Each row is a point on a landscape with many valleys, with its height.
A ball rolls from a point to the lowest of its 2 nearest points, and stops where none of them is lower. Distance is the straight distance between rows; heights are no part of it.
k367: [-31  63  14  -2  27 -29  -8  -8 -24   9  21  30 -41 -20  32  15  -7  32
  36 -38   1  -2 -14  -7 -58 -19  -3  -9]  height 3.22
k568: [-13   8   4 -24 -20  20 -18  51  -5 -33 -24  10   6   6  32 -34 -52  25
   7  -1  10 -33  10  14  15  12 -13  48]  height 3.14
k836: [-16 -27 -37 -11 -11  -4  15  27  20  16  -2 -16  34 -37   9 -20 -13   8
 -15   4 -24   6 -17  10  32  41 -21  20]  height 5.85
k35: [-56 -27  44 -24   2  20  24  53   4  -4 -20 -26  68  -4  -5  -1 -11 -35
   7  10 -26   9 -34 -16 -17  41  -3  17]  height 1.38
k898: [-31  -6  11 -23  -2  18  58  65  26 -22 -34  15  42  -3  -2 -12 -15  -3
   9   3 -32 -16  20  16   1  74 -17   0]  height 2.31
k211: [ 38  32  23  -5   8  48   6  -9  22  -8 -11  -4 -38 -13 -48   3   2 -19
 -57  32 -69 -15 -18  23  -1  12   6   4]  height 7.50
k813: [  8 -18  13   9  23 -10 -20  -1  22  31  27  -3 -28 -10 -17  -6 -28   5
 -34 -14  35  14 -72 -26 -31 -10  -3  15]  height 6.21
k293: [ 22  52  43  27 -11   8  -7  14 -39 -14  17 -10 -32 -24 -36 -20 -16  30
 -31  41   6  -8  -5   1 -33  -2  16  26]  height 7.19
k732: [  5   0 -38 -10  13  32  20  17   4 -33 -39   1  31 -18  -5  -4  -1   9
 -32  51  43 -16   5  20  19  65 -55 -10]  height 2.12
k559: [ -4 -26 -46   4  -2  11  38   0   1  21 -18 -11  22 -67   5 -17  22  17
  -2   9 -34 -11 -19 -12 -17  38   2   8]  height 5.66
k767: [-26  -1 -46  16  17 -41   7 -25  24  13  -5 -30  41  30 -26 -10   6  26
 -23  40  60  26  31 -22  17 -10 -20 -10]  height 1.05
k324: [ 35 -14 -34  31 -20   2 -43 -16 -32   4 -12  36 -10 -20  11  22  37  -5
   3  46  10  -5 -20 -17   5   8 -20 -43]  height 1.41
k772: [ -4   5 -15  26  21  -9 -30 -20  -2  -3   6  25 -66  -5  34  42  -1 -12
   4  17 -18 -20 -16  -2  24  -2 -21   7]  height 4.66
k390: [-10  19  23  -4   6   3  -2  -6 -20   4 -25 -14  23  41 -39  49  44   5
  -1  17  41 -13  25  -8 -31   8 -12 -21]  height 0.94
k646: [ 65 -18 -14  -5 -15  51   8  -9 -16 -27   6  18  -3 -23  -8 -33  19   3
 -32  20 -13 -11   1   6  13  46 -10 -35]  height 7.72
k949: [-25  -4 -36  -5 -16  18   8 -18 -30  -2 -60  12   5   6 -20  27  13  44
  -3  45  30 -37  26 -16  12   7 -38 -18]  height 1.71
k689: [ -3 -25 -35   4  33 -12  23  14  -3 -20 -23   0  33 -18   3 -34  10  34
  -9  31  35  -3  30  14  13  54 -17 -31]  height 1.82
k526: [-22 -17 -43  34  60 -31  50  11  13 -15 -34  -6   8 -34 -23   9  35  23
   6  35  45  -1  34  13  -5  31  -2 -23]  height 1.50
k607: [ 29  22  23  26 -14 -11   5  -4 -42   9  22 -19 -23  14  -4   7 -26  14
  23   6  -2  -8  33   3 -10 -78  53 -17]  height 3.95
k981: [-15 -46 -65  12  -6 -22  -6 -35  23  15  -2  -2  21  21  -5  12  27  -7
  -5   0  -3  28   5 -32  34   0 -12 -21]  height 2.58
k746: [ 19 -31 -11  25  46  16   1  -2  12 -32 -24  -4 -11 -17 -13   4  51 -21
  -7  11  38  -9 -25   3 -17  37  -9 -20]  height 1.09
k319: [-23 -32 -52  24  26 -42  28   0  30  31  -8 -23  24 -10 -14 -34  10  26
 -28   5  33  22  15  -9  13   5   2   4]  height 1.45
k58: [ 60   1  -7  -3 -29  -6 -55  -8 -17  -8   2  46 -12 -34 -11  35  36 -41
 -18  39 -14 -25  -5 -15  -5  38 -22 -39]  height 1.19
k402: [-28 -42 -31  14 -10 -39 -26  24  23   0   1  -7  -2  -3  -5 -41 -13  28
 -40   2  45   8  44  33  36  10  21  61]  height 2.34
k363: [  7  14  -3  41  39 -50  -8 -14  15  15  54 -12 -22 -15  30   7  40 -21
   7  16   5  59  -3   9  -4   6  -8  -9]  height 2.60
k272: [ -9  27  -7 -10 -28 -26  20  -6   4  22 -17 -17  43  45 -13   1 -30  14
  30 -40  26   3  58  18  17 -68  21   9]  height 7.44
k357: [-42  -4  59 -35 -33  21  17  66  18 -30 -19  -4  47   9   0  -1  -1 -24
  23 -14 -40 -10   8  -8  14  48 -14  24]  height 1.85
k968: [-20 -17 -43  34  20  -6  16 -12  15  17 -42 -19 -10 -40  10  12  55   6
   5   1  10 -12  -9  -9 -14  25  -4  25]  height 5.49
k716: [ 14  37  28  16   0  31  -5  -8  -1   8  -6 -24 -40 -36 -34   0   9  17
 -46  37 -26 -12 -26   6 -24  12  15  50]  height 7.35
k950: [ 27 -18  -1  -1 -10  53  -4  36  11 -54 -22 -10 -15  40  29 -37 -69 -24
  12   2   1 -10   2  35  27 -32  10  25]  height 4.74
k45: [  3  -3  41 -41 -32  48  17  -8 -33 -11 -28 -16  44   7 -11 -32  37 -11
  30 -15 -44 -29  14   1 -28 -23  29  21]  height 2.27
k428: [  5   2  16   2   8 -20   9 -43  16  41  12 -46 -10  44  -1  30  20 -48
  43 -19 -26   0  35  10   9 -68  27  24]  height 0.98
k503: [ 15  12 -16 -29  -1  23  38  16  17  -3  17   7   6 -28   6 -19 -47   4
 -11 -11 -35   8   3  30  33  25 -23  -1]  height 6.06
k923: [ 52   6 -31   9  10   3 -18 -52  21  32  12   2 -37  -2  17 -23  53  11
 -27  -7  25  19   1  17  19 -54  12 -39]  height 4.52
k663: [-27 -62  12  41  25 -15  11   7  -5 -15 -30 -42 -25  29 -40  24  31  -3
   7  32  10   0  34 -18   2   2  38  16]  height 0.99
k352: [-12  52  24   8  47  -1 -28 -28 -25   3   6  28 -62  15  31   4   3   1
  23  -2 -12 -25  -9   4 -29 -41  10 -18]  height 3.40
k754: [ 22  64  51  13  11  18 -35  11 -43 -10   0  32 -23 -11 -13   3   1  14
 -21  21 -16 -37 -20 -12 -61  12  15  22]  height 7.04
k676: [-22  -6 -33  15  39  -3 -20 -16  20   8 -17  -9  21  15  -2  -8 -15  19
 -27  59  78  -2 -10 -14   9 -11 -36  -1]  height 0.67
k528: [ 38 -13  -7 -12 -33   0   9 -46 -12  15 -18  35 -16   9 -25  53  79  -5
  -5  -9   1  -4  17  -6   6   7 -15 -46]  height 5.50
k398: [ -5 -17  -7 -17   3  32 -39 -35  16  -5 -19   8 -25  19   6  18  16  -5
 -13   6  21 -21   6   0  39  -5 -19  -3]  height 3.08
k412: [ 12  22   5  26 -36   1 -67   7  -6  26  18  -8  28  11 -14  26  -5 -24
 -24  44  29  12 -18  -6  21 -16 -25  18]  height 1.14
k155: [ 49  39  34 -25 -47  18 -56  23  17 -36  34   8  -1  -4   2  -5 -35 -41
 -25 -44   9   5  -3  37  23   6  21  16]  height 1.52
k307: [ -5 -16 -45  35  21 -22 -28 -20  27  10 -24   7  -5 -19  48   6  51  -5
  10  20   5  12 -11  -5  25  21 -15  19]  height 5.35
k252: [ 40   4  23 -19 -36 -11 -46  -2  18 -10  39   9 -30 -18  -6  -9  10 -24
 -30 -62  21  36  -8  29  22  12  12  31]  height 1.20
k303: [-47  -3  -8  -2   5  -9 -20   1  -6  19   5  -3  18  25   5   8 -32  10
  20 -24  23  15  -5 -20 -13 -25  -4   2]  height 1.36
k998: [ -8  62  -2  19  28 -11  25 -15  -8  13  -4  11 -48 -37  16  11 -25  33
  -7  25 -23   2  -4  17 -13   3 -15  11]  height 3.37
k677: [-35  -5 -24  18 -12 -43   7  39 -22   8   8   7  24 -11  31 -33 -41  29
  30  17 -10   1  25  10   6  15   6   8]  height 2.32
k463: [ -1  18  27 -29  31  18 -14 -22 -13  -6 -20   7 -33  -8 -22 -25  28  27
 -37 -17  35 -10 -14   4 -53   4   3  15]  height 6.84
k248: [-24  33 -16   8   6   9 -22 -18  -5  21  -3 -38  47  67  15 -18   9 -23
  18  20  27  23  25 -10 -22 -67  11  12]  height 7.07
k833: [-38   0  12  24   2  -6 -20  -1 -28 -13 -33  -3  22  -9 -15  34  68  13
  15   8  45  -8   5  -9 -27  30 -14  11]  height 1.18
k944: [ 25  16 -25  -6  31  -6 -14 -32  35  38  19  19  -7 -12  24 -36  14  -8
 -34 -12  24  35 -42  12  11 -25 -19 -25]  height 4.64
k434: [-24 -24   8   9  -9  36 -25  27  27  18 -23 -49  37 -12 -26   8 -19  -9
 -24  41  24 -15 -49 -28   3   7 -19  63]  height 2.88
k495: [ 13   5  16 -16 -41 -35  17 -20 -17  -4  18  27 -21  -2 -47  51  44  21
  -1 -29   8  10  32  -5  14  17 -11 -29]  height 5.60
k892: [ 19  -8  -2 -21 -47  31 -73 -14  -9 -13  -8  37  -5  -5  -4  30  29 -25
 -29  -5   7 -25  -8   0  19  24 -28 -11]  height 0.96
k221: [ 47 -18 -25 -23 -53  18 -39 -19  10  -3  18  21 -16 -16 -13   3  10  -2
 -40  -3   4   4 -20   6  50  19 -20  10]  height 0.69
k989: [-49 -13 -29  66  49 -59  32  22   8   3 -23 -29   5   3   0  -1   3   7
  15  61  28   5  50  10  -3  27  16   7]  height 1.03
k110: [ 26 -36  15  17 -14  22  41  19  -6  -7  11 -24  25 -48 -48   7  11 -34
  -9  27 -40  28 -34 -14  -7  38  16 -34]  height 1.86
k979: [ 39  -4  -2 -24  -4  20 -27 -22 -21   5  -4  30 -29  16 -12  20  34 -26
  -5   3 -12  -5  15   7   0 -21  10 -61]  height 5.38
k276: [ 10 -11  24   4 -42  33  23  76  30 -64 -36 -14  -4  40  17 -42 -65  -5
  27 -29  -7  -5  44  19  35 -22  35   4]  height 4.33
k951: [-14   1 -30  70  46 -11 -13  -3  40  21  14 -43  31  20  -4 -24 -13 -20
 -17  43  31  44 -34 -43 -28 -27  10   0]  height 6.62
k512: [  5 -28   1 -25  -6   3  26 -18 -22  -4 -26  -5  18   1  -2 -16  55  18
  27 -24 -34 -25  30  -8  -9   5  20  29]  height 2.11
k292: [ -6  27   7 -37   8  -3  11   5  11 -24  -9  11   8   9  41 -29  52  17
  15 -33  -5   8  56  34  22  50 -16   1]  height 1.83
k61: [ 32 -10  -3  -5 -25 -30 -16 -17  36 -13  42  27 -29 -35   0  -1   9   7
 -44 -24  43  17 -16  28  48  17 -24  24]  height 0.95
k837: [ 19  56  12 -33 -50 -11  20 -34  11   7  26  39 -36 -16 -22  31  14  16
 -32 -43  -2  11  21  23  22   6 -17 -17]  height 5.73
k703: [-34 -23  27   2  27  11  19  37 -29 -21 -23 -18  40 -13  -6 -17   0  -9
  25  -1  -5  -3 -15 -11 -59  34  16  16]  height 0.97
k584: [ 43  33  48   3 -24  -7 -22  12 -39 -27  28  31 -35   9 -26   0  37   2
   6  -8  -2  -7  42 -12 -21   0  28 -27]  height 0.61
k914: [  2 -47 -44 -16  16   5  37 -23   7  -9 -37  -1  46   3 -28   9  49  -4
   5 -17   6 -14   5  -9  -3  32 -16 -39]  height 7.91
k347: [-19  12 -16  -8  -9  -4 -72 -19  -4  14   6  14  39  46  -3   4 -28  -7
   4   1  51   8 -11 -37 -16 -36 -14 -17]  height 1.62
k258: [ -3   9  36 -25 -18  30   4  39 -18 -19 -11 -13  27  15   7 -51   3   7
  23 -36 -10  -2  26   7 -18 -14  26  35]  height 1.89
k39: [-32   0  17 -24 -13 -18  27  52   8 -14  22   2  38  23  23 -37 -46 -11
  48 -54 -33  18  39   4   2   8  18  -7]  height 3.52
k650: [ 21 -27  -8   3  -6 -13   6 -11  21  35  41  14 -31 -14 -19  34 -26 -13
 -24 -15 -11  17 -54 -20  18  -2 -12 -39]  height 4.05
k737: [ 16 -36  -4 -16  28  -3  52 -25   3  13   9  -3  18  -3 -16  19  34 -40
  18 -27 -48   2 -24  -8 -33  -9  12 -44]  height 6.52
k788: [ 15 -31   2  13   7   1  22 -20  -4  22  -2   8 -44 -23 -30  36  -2   8
 -22  12 -25 -15 -25 -16 -22  -7   4 -30]  height 4.21
k876: [-32  14  22 -18   6 -20  12  -1 -20  -6 -13 -12  31  44 -26  -3  31  29
  16   2  46  -6  50 -14 -19 -18   5  19]  height 0.59
k124: [-13 -36  -4  -7  21  12  24 -56  16  48 -25 -14 -37  24  -8  30  -1 -13
  10 -14 -50 -30 -21 -11   9 -55   5 -26]  height 6.71
k855: [  8  47  13   6  25 -13 -27   4  14  -4  45   8  -4  -2  30  -3   4 -31
  -1   9   7  27  -3  38  15   7 -22  -4]  height 2.86
k935: [ 33  45  22   7  -8 -15  -2 -26  19  23  41  22 -59 -22  -7  19  27 -11
 -45 -12 -24  30 -17  17 -17  12   4   8]  height 5.96
k313: [  1 -32 -19  -7 -17 -16 -25  41   7 -32  -7  -6  -9 -18   8 -36 -55  22
 -18  -6  37 -24   7  25  39   3   6  68]  height 2.77
k985: [-25  -1 -19  -8  -6 -28  30  21 -14  13 -17  15   7   5  33 -25 -22  40
  38 -32 -25 -25  50  10  -3 -15  20   0]  height 2.76
k234: [ -2  75  32   0  16 -30 -34  -9   3  -8  35  49 -14 -18  48  -1   9   6
  18 -25   3  -1  -6  33 -25   0 -18 -14]  height 3.05
k27: [  1  20  24  -5 -47  46   2  42  -5 -52 -33  15  -4  39  26  -4 -38  14
  50  11 -40 -27  25  -8  30 -18  -3 -19]  height 3.98
k965: [-15 -15 -66  15  10   2 -19  -4  18  17 -35   4  23 -34  63   6  16  -9
  28  19 -33 -12 -30  -1   8  34 -39  25]  height 5.19
k915: [ -4  14 -11 -16  22 -12   2 -29  17  -1   7   2 -35   0  38   2  47  -7
  19 -34 -17  12  19  20  18  13 -16  -6]  height 2.13
k743: [-27  35  14 -29 -17   1 -22 -20   9   8  -1  -8  41  72  -2   6 -10 -16
  18 -33  35  20  42  13  -5 -68  12 -10]  height 7.27
k392: [-18 -81 -33  13  22   0   2 -10  -1   1 -36 -31  -7   9 -19 -18  17  17
 -10   8  -1  -7  34 -22  11  -6  31  14]  height 1.42
k254: [ 15  -3  39   9  25  -2  15   7 -31 -42  16  -3 -22  12 -28  18  41   2
  14   7 -16 -10  30  -3 -14  35  25 -25]  height 0.19
k233: [ -6 -27   7  19 -14  11 -37   2 -16 -29   6  19 -31  -1  35  37  -3 -34
  49  17 -51 -16 -13  -7  34   4  -7  -5]  height 4.80
k97: [ 23  48  20 -18  -7 -17  34 -41  32  27  15  22 -55 -19 -28  13  21  26
 -63 -18  17  28  -2  21   1 -14 -19  -7]  height 5.84
k342: [  8 -46  -8  14  28   1  44 -47  18  46 -18  -5  -5  -6  -7  40  32 -34
  21   8 -53  -6 -46 -37  -8 -37  10 -43]  height 6.61
k497: [  6  -1   1  -5 -24 -33  21  -1 -28  30  64  19  18 -19 -10  -6 -38  10
  24 -51  -6  43 -29 -11 -33 -13   6 -36]  height 6.45
k976: [  8  11  54  -8   1  24   4  52 -14 -43  14  -1  17  30  21 -24 -59 -22
  23   7   4  -4 -21  -1 -16   4  -9   2]  height 4.62
k337: [ -3  47  -1  31   9 -42  49 -13   7  23  17  -5 -37 -46   4  39  29  20
   1  32 -42  30  18  27  16  11  -5   8]  height 3.09
k4: [ 17   1  27   5 -26 -26  -3  19 -15   1  68  23  13 -23 -10  16 -19 -19
  10 -22 -18  44 -18  -8 -15  32  -1 -36]  height 6.32
k52: [ -1 -35 -27  19  13 -33  -4 -35  17   8  25   1 -23  19  15  15  44 -18
  -1 -37 -13  42  12   1  30   3   8  -7]  height 2.35
k466: [ 27   5 -15 -27  23  36  -1  13  13 -19  11  -6  -8   6  17   5 -70 -21
 -23  51 -25 -40 -63  17   5   4 -33  17]  height 4.17
k668: [ -4 -39  13  21 -30  19  -2  18   6 -29  -2 -10  31 -38 -47  28  22 -41
 -19  17   2  11 -30 -17  -3  58   3   1]  height 2.19
k597: [ 33 -23   0  20 -14  -1  -8 -22   8  14   0  41 -75 -44   4  40   2   3
 -23   1 -49 -16 -62 -30 -13  11  14   6]  height 4.37
k185: [ 21  35 -14 -32   9  12 -25 -31   1   3   8  20  11  -8  31 -49  18  13
 -17 -19  38  14 -14  32 -11  -3 -24   0]  height 4.76
k173: [ 29   5   1  -3  -6   1  16 -51 -15  29  -5 -26 -12  35 -24   8 -33   7
  27 -19   9 -20  26  -5 -21 -96  39 -11]  height 4.19
k41: [ -1  17  -6  -1 -43  -7 -15 -32 -23  13  -3   3   7  21 -22  11   2  33
  18 -34  37  -5  48   2  20 -52  15   2]  height 7.60
k407: [  1  27 -32  10 -22  16  -3 -33 -14  59 -24 -24   9   4   8  13   7  14
  11  27  -9 -10  -1   0   5 -59  -7  -3]  height 0.66
k166: [-12 -39  14  33   8  17 -38  16  32 -13 -11 -34  26 -16 -40  23  21 -52
 -23  31  20   3 -50 -23  -9  20  12  45]  height 2.51
k535: [-13  33  26 -15  -8  10  60  13  -5  16   1 -26   4 -29 -35  -6 -28  36
 -31  -2   2  -7   1  -3 -36  19  -3  37]  height 0.64
k212: [-17  20  14 -24  17  -5  21  22  -9 -10  12  -6  20   8  18 -51   4  14
  -2 -34   3  14  33  31  -7  20   1  15]  height 1.44
k611: [-17 -28  -8   3  13 -28  14  42 -35 -23  26  15  31 -14   4  -8 -52  19
  27  14  11   5 -18  -9  -7  39 -29 -10]  height 2.01
k138: [  1  24  41 -33 -16   4 -10  25   4 -40  16  33  -6  14  -2  -4  -8  13
   9 -21  18 -12  29   2  22  48 -20  -1]  height 5.74
k724: [-16  -6  -9 -12  29  -6   1  -6 -11 -19 -28 -15  -2  14   2 -22  49  34
 -10   6  44  -6  44   8   7   8   2  29]  height 0.49
k545: [ 23  57  31  28  12  12 -11   0 -40 -24   3  14 -55  16  22  12 -28   2
  37  15 -27 -18  18   7 -17 -51  35 -36]  height 3.64
k59: [ 40 -19  19  -9  -2  23 -56  24 -16 -35  26  13  13  24  25 -16   4 -51
  23   7 -18   2 -18   4  -5   8  19 -20]  height 5.13
k50: [-56 -21 -20 -21 -13 -30 -39  12  21   8 -31  11 -15  14  13  10 -60  26
   3 -49  30 -27  12  -5  19 -10  10  37]  height 1.95
k67: [ 15   0 -30  32  26   8 -23 -33  10  -2 -30  23 -16 -28   9  19  54   3
 -20  34  43 -26 -37 -14 -23   7 -32 -35]  height 1.27
k541: [  4 -52 -47   6 -15  16 -35 -24   7   6   0  13  -1  30   3   4 -11 -10
   2   5  18   5  -4 -22  41 -29  -1 -36]  height 2.85
k658: [-14 -18 -12 -25 -20 -21 -14   2   1 -19 -15  28 -22  -2 -12  -7 -46  49
   5 -62  56 -17  21  -5  22  -6  20   0]  height 2.29
k283: [-32  17   1  -3  18 -54  41  31  -9  13   7   2  34  44  29 -28 -43  14
  60 -34  -5   5  51  17 -21 -30  25 -15]  height 3.12
k224: [-23 -37 -35 -11   3  23  34  17   0   1 -63  -6  26  -1 -27  11 -35  35
 -26  39  15 -29  10  -4  20  34 -38 -20]  height 2.06
k490: [-13  -7  34  10 -20  30 -49  19 -26 -13 -19   5 -19  36  21  32  -7 -23
  24  22 -19 -24   2 -12   9 -22  10  16]  height 4.57
k539: [ 29 -33   6  -2 -29  11 -37  20   3 -44  35   2  18   7  20 -18 -23 -34
  17 -13   4   0  -6   6  24   8  14  38]  height 5.36
k608: [ -1  31  -3   5 -33   2 -38   1  36  48  33 -15  23  10   6  33   2 -54
 -20  -4  -4  41 -17  -2  24 -24 -12   5]  height 0.70
k54: [ 21 -39  -3  43  16 -20 -34 -15  26  31   2  23 -68 -16  39  54  11 -26
  -5   4 -19 -10 -66 -30   4  -1  -4   1]  height 4.51
k111: [ 16  12  28  -6  49 -22  25 -39 -21 -16  11  22 -53 -18  -8 -19  38  12
 -18 -29  16  -3  -2   8 -65  13  14 -15]  height 6.76
k47: [-37 -26   1  50  46 -59  -2  16   7 -23   2 -43 -15  31  -2  -8  25 -15
  18  29  14  31  41  -3   3  22  35  33]  height 0.40
k551: [-39  10  -5   5 -53 -46  13  45 -19  14   6   0  71  -7   1 -27 -34  34
  27  -3  -5   0  52   2  10  -6  31  22]  height 1.84
k127: [ 33   5 -19 -12 -12  38 -35 -25 -24 -17 -21  33 -40   6  23 -11  -2  -2
   6   0 -32 -34   5   7  10 -25  15 -32]  height 5.23
k437: [  4  -2  33  20 -38  24 -41  48 -32 -61 -20  33   9  43  41  21 -23  -1
  56  25   0 -37  22 -20  16 -11 -14   4]  height 4.30
k236: [ 25  40  54   4 -16 -10   2   5 -31   3  36  -2  -7  11  -5  19  49 -31
  41 -25 -27  -3  50  10 -14 -29  40  -3]  height 1.01
k378: [ 25   7  43 -39 -39  29   5  21   0 -53  29  35 -31  -2 -37   2 -23  10
 -16 -47 -13 -10  22  -1  41  24  10  -9]  height 5.93
k332: [ -7 -19 -26  11 -15   8 -17  -3  47  57   8 -25  29 -14  13   0 -40 -22
 -18   1 -11  18 -68 -28  31 -36 -16  23]  height 3.63
k365: [ 24   8  23   2   0 -13   6  -4  32  46  32  -4 -51 -15 -22  -8  21 -12
 -61 -36  12  31 -60  -4 -33  -5  23  29]  height 6.09
k436: [ 15   7   6  19  15 -37   6  11 -15 -10  36  17   1 -41  15  14 -40  18
   2  16  12   6 -41  -1 -24  26 -31  20]  height 1.75
k770: [-40  21  -1   1  22 -11 -33 -12   9  15 -12  -3 -14  12  19  14 -14  33
  -8  20  53  -4  -8   2   6 -22 -21  24]  height 1.02
k226: [  0  39  18  -3   8  20 -39  -8 -27   3 -24   4  -1 -21  -8   8  30  16
 -25  24  30 -40 -34 -13 -68   3 -16  10]  height 6.94
k961: [ -5  28  -1 -38 -14 -12  55  -5 -16  20   5 -11  42 -30 -15 -33   1  32
   7 -25 -21  -4  21  16 -33  18 -11  18]  height 1.04
k561: [ 32  -8  -7  -4  14  62  27  -5   1 -35 -20  -4 -10 -28 -34   3   4 -13
 -42  30 -30 -14 -33   7  -7  34  -5 -26]  height 7.62
k3: [  7  16  48  22  -1 -13  11 -28  -6  24  28 -29 -19  21  10  45  55 -53
  32   0 -50  10  28  20  -6 -19  18   1]  height 1.28
k306: [ 39   4 -13 -14  33   1  33 -22  -3   2  15   4 -21 -33 -16 -32  30  17
 -29 -14   3  24 -20   4 -34  20   1 -26]  height 6.68
k948: [-11 -20 -12  24  28 -12 -22   9  19   2  22 -37   7  16 -12 -28 -29  -1
 -22   6  55  29 -31 -30  -3 -19   2  35]  height 6.38
k336: [-27  10 -43   4   0 -14  24 -29  -9  60 -28  -7  41   1  -2  15  -5  26
  13  17   9   1  -5 -27  -5 -22 -30  -7]  height 1.00
k513: [-33  29 -33  -1   7  -2 -38 -17   2  30  -6  11  37 -27  53  20  34 -18
  20   3   2   1 -46  -7 -20  13 -40  11]  height 5.04
k180: [ 22 -12 -27  -6 -10  -6   0 -73   9  35  -3  -5 -23  32 -12   7  16  -4
  -6 -29  11   0   7   3  16 -76  21 -24]  height 4.38
k488: [-70 -21  31 -20  21  -3  19  15  29  12 -18 -29 -30  57  -5  25 -48  -6
   9 -18  -4 -14  26  -3  12 -53  21  21]  height 1.08
k462: [-12  26  25 -21 -54 -21  36  12 -22  16  14  10  58 -20 -14  -6  -4  24
  32 -31 -14  -3  34 -14  -5  -5  12   6]  height 1.39
k446: [ 27  -8   7 -19   3 -18  52  -4 -24  16  39  13  23 -26 -25 -23  -1  13
 -25 -31   5  23 -29 -19 -54  14  13 -40]  height 6.58
k644: [-24 -14  24 -11 -54   1  14  67  23 -43 -20  -4  26  23  26 -40 -29  -5
  33 -38 -32   1  30  14  41  10  24  19]  height 3.92
k280: [-26  43 -20 -22  10   3 -34  -9   8  18  17   8  25 -10  45 -29  -1  -7
  -1 -35   9   4 -39  16 -28  13 -17  21]  height 4.90
k493: [ 23  10  33 -15 -19  12  69   3 -26  -6   3  -9  38 -32 -38   6 -17  -1
  -3  10 -50   7 -12  -9 -27  17   2 -28]  height 1.49
k395: [-77 -18  30 -25 -12  -7   3  26  17   6 -37   0 -28  27  12  26 -53  26
  17 -64  -5 -24  31   4  27 -22  26  33]  height 1.54
k710: [-24  10 -25 -25  37 -24  46  41  18 -27 -31  10  26 -14  12 -31  18  11
  -3   2  -7 -15  34  36   5  81 -22 -16]  height 2.16
k592: [  0  23  14 -31   2  23  -7  29   1 -28  12   8  13   7  23   8 -82 -16
  10   0 -13 -31 -59  -5 -16  -4 -31  23]  height 4.39
k916: [-24 -16   0 -16  25 -11  24 -23  37  40  -7 -48 -19  40  -1   4 -29 -31
  16 -33 -23   9  21  11  14 -72  46  24]  height 0.60
k942: [  1 -29  23  -3   4 -17 -38  30 -28 -50  24  17   2   2  14 -15   3  -9
  17 -24  26   3   3  -1   2  39  -8  21]  height 5.56
k656: [  0  54   0  -2   7  26  15  -9 -16  -1   2   5 -18   3   0   9 -50  18
   2  37 -30  -1  18  15  11 -13 -13 -25]  height 3.65
k468: [ -6 -44 -28  13  27 -25  19  19  30   6  -1 -35  -5 -22 -18 -57 -16  25
 -57  22  35   9   6  16  21  27  22  46]  height 1.88
k370: [ -9 -84  -5 -13  -6   1  37   0 -36 -12 -42 -10   8  -4 -23 -14  13  11
  30   2 -26 -30  34 -15   0 -10  29   3]  height 1.81
k389: [ -2  23 -16  18  -8   6 -15 -26  19  62   9 -41   6  10  13  14  31 -17
   8  -3 -15  30 -20   5  11 -45   8  25]  height 0.29
k222: [-10 -27 -20 -35  34   0  67   8  24   0  20   3  -6 -16  14  -9 -33 -10
   3 -21 -72   9  -1  18  25  35  -9 -24]  height 6.23
k590: [-29  18  -5  28  44  14  -5   1   3  32  -6 -62  24  36  -6 -11   2  -1
   0  37  22  18 -13 -19 -34 -47  17  22]  height 6.85
k388: [-24  20 -32  30 -13 -11   2 -25 -19   6 -34   1  21 -22  -2  43  60  32
   8  39  35  -2  30  -3  11  12 -26  -7]  height 1.43
k368: [  3 -51  -4 -23  47 -19  52 -10   7  -4  35  -5  -7  21   1  -1  -5 -28
  18 -32 -42  22  10  -3   1   9  10 -56]  height 6.40
k143: [ 38  27  33   5  -6  22 -51  43 -17 -50  18  15  19  32  47 -44 -39 -36
  40  -8  15   4  -8  18 -13  -2  17  -6]  height 4.89
k299: [ 15 -31 -10 -22 -16  47 -11   2 -15 -26 -27  -2 -17  26  18 -33 -34  -2
  13 -24  -8 -16  12   9  24 -31  24  -7]  height 5.01
k750: [  6  26  51 -19 -16  13  56  19  -7 -20  34  -8   0 -16 -54 -13 -49  21
 -27  -8 -40   1  -5  -1 -21  13  21   2]  height 1.10
k90: [-25  -1 -49  -6 -31  11 -27 -34 -11  34 -18  11  62  18  -3   7   6  15
 -10  25  35   5 -23 -33   1 -25 -29  -9]  height 1.29
k30: [ 24  52   4   0  17  29  -2   0   8   0  25   1 -44  -9  10   7 -71   5
 -31  51 -34 -17 -30  20   4 -24 -11  14]  height 3.94
k189: [  7 -36   2  24  44  -2 -14 -11 -11 -24  -6 -13 -32   5 -13  -5  21  22
  -9  26  53   0  10  -6  -8   5   3 -13]  height 0.85
k208: [ 12  32 -23  58  36 -45  41 -29  22  36  10 -14 -41 -21  32  26  43   0
   5  33 -17  45  -2  16   8 -22   0 -21]  height 2.84
k672: [  8   4   6  14 -18   9 -20  12 -12   5  23  -5  19 -25   9  18  -9 -12
  -3  39   4   0 -37  -4  -6  14 -26   2]  height 1.51
k216: [ -8 -16  49   7  15  12   1  17 -48 -28  -6 -15 -23 -11   4 -10  27  -3
  19  -6 -20 -19   9 -11 -41  24  31  16]  height 0.55
k562: [ 22 -59 -16 -36   0  35  20 -21 -19 -20  -8   9  21  -7 -16 -16  38  -2
  -5 -14 -31  -1   3  -7   1  40   6 -37]  height 7.83
k174: [  3  40   4 -18 -37  60  18  54  10 -34 -35   6  25  30  23 -37 -38   9
   7  12 -19  -6  23  25  33   0 -27  16]  height 3.56
k616: [-39 -15  -4  10  -6  12  -6  18  26  37   0 -43  61   7 -14   4 -56 -28
 -15  41  -7  13 -50 -28   7 -15 -16  33]  height 3.27
k896: [ 25 -28 -38  20 -11 -10  -6 -29  39  48  31   9  11  -2  -5   9 -25 -14
 -29  -2   5  41 -51 -43  36 -46 -12 -33]  height 3.88
k184: [ 39  15  37 -17 -29  15  -4  22 -13 -31  51  29  -2   7   1 -13 -30 -22
  15 -44 -30   9   3   9  15  24  19 -40]  height 6.13

Call two points neighbours if one is among the 2 nearest of the other. Go from one point of each pair to the other, from neighbour to neighbour, staying as low as possible. Name the highest point that can't be avoided.
k916 and k254 -> k3
k212 and k47 -> k45
k389 and k676 -> k347
k535 and k676 -> k677
k221 and k724 -> k324
k221 and k916 -> k898
k221 and k47 -> k732

For each start below, name the point where the ball stops.
k944 -> k363
k272 -> k535
k950 -> k535
k211 -> k363
k737 -> k363
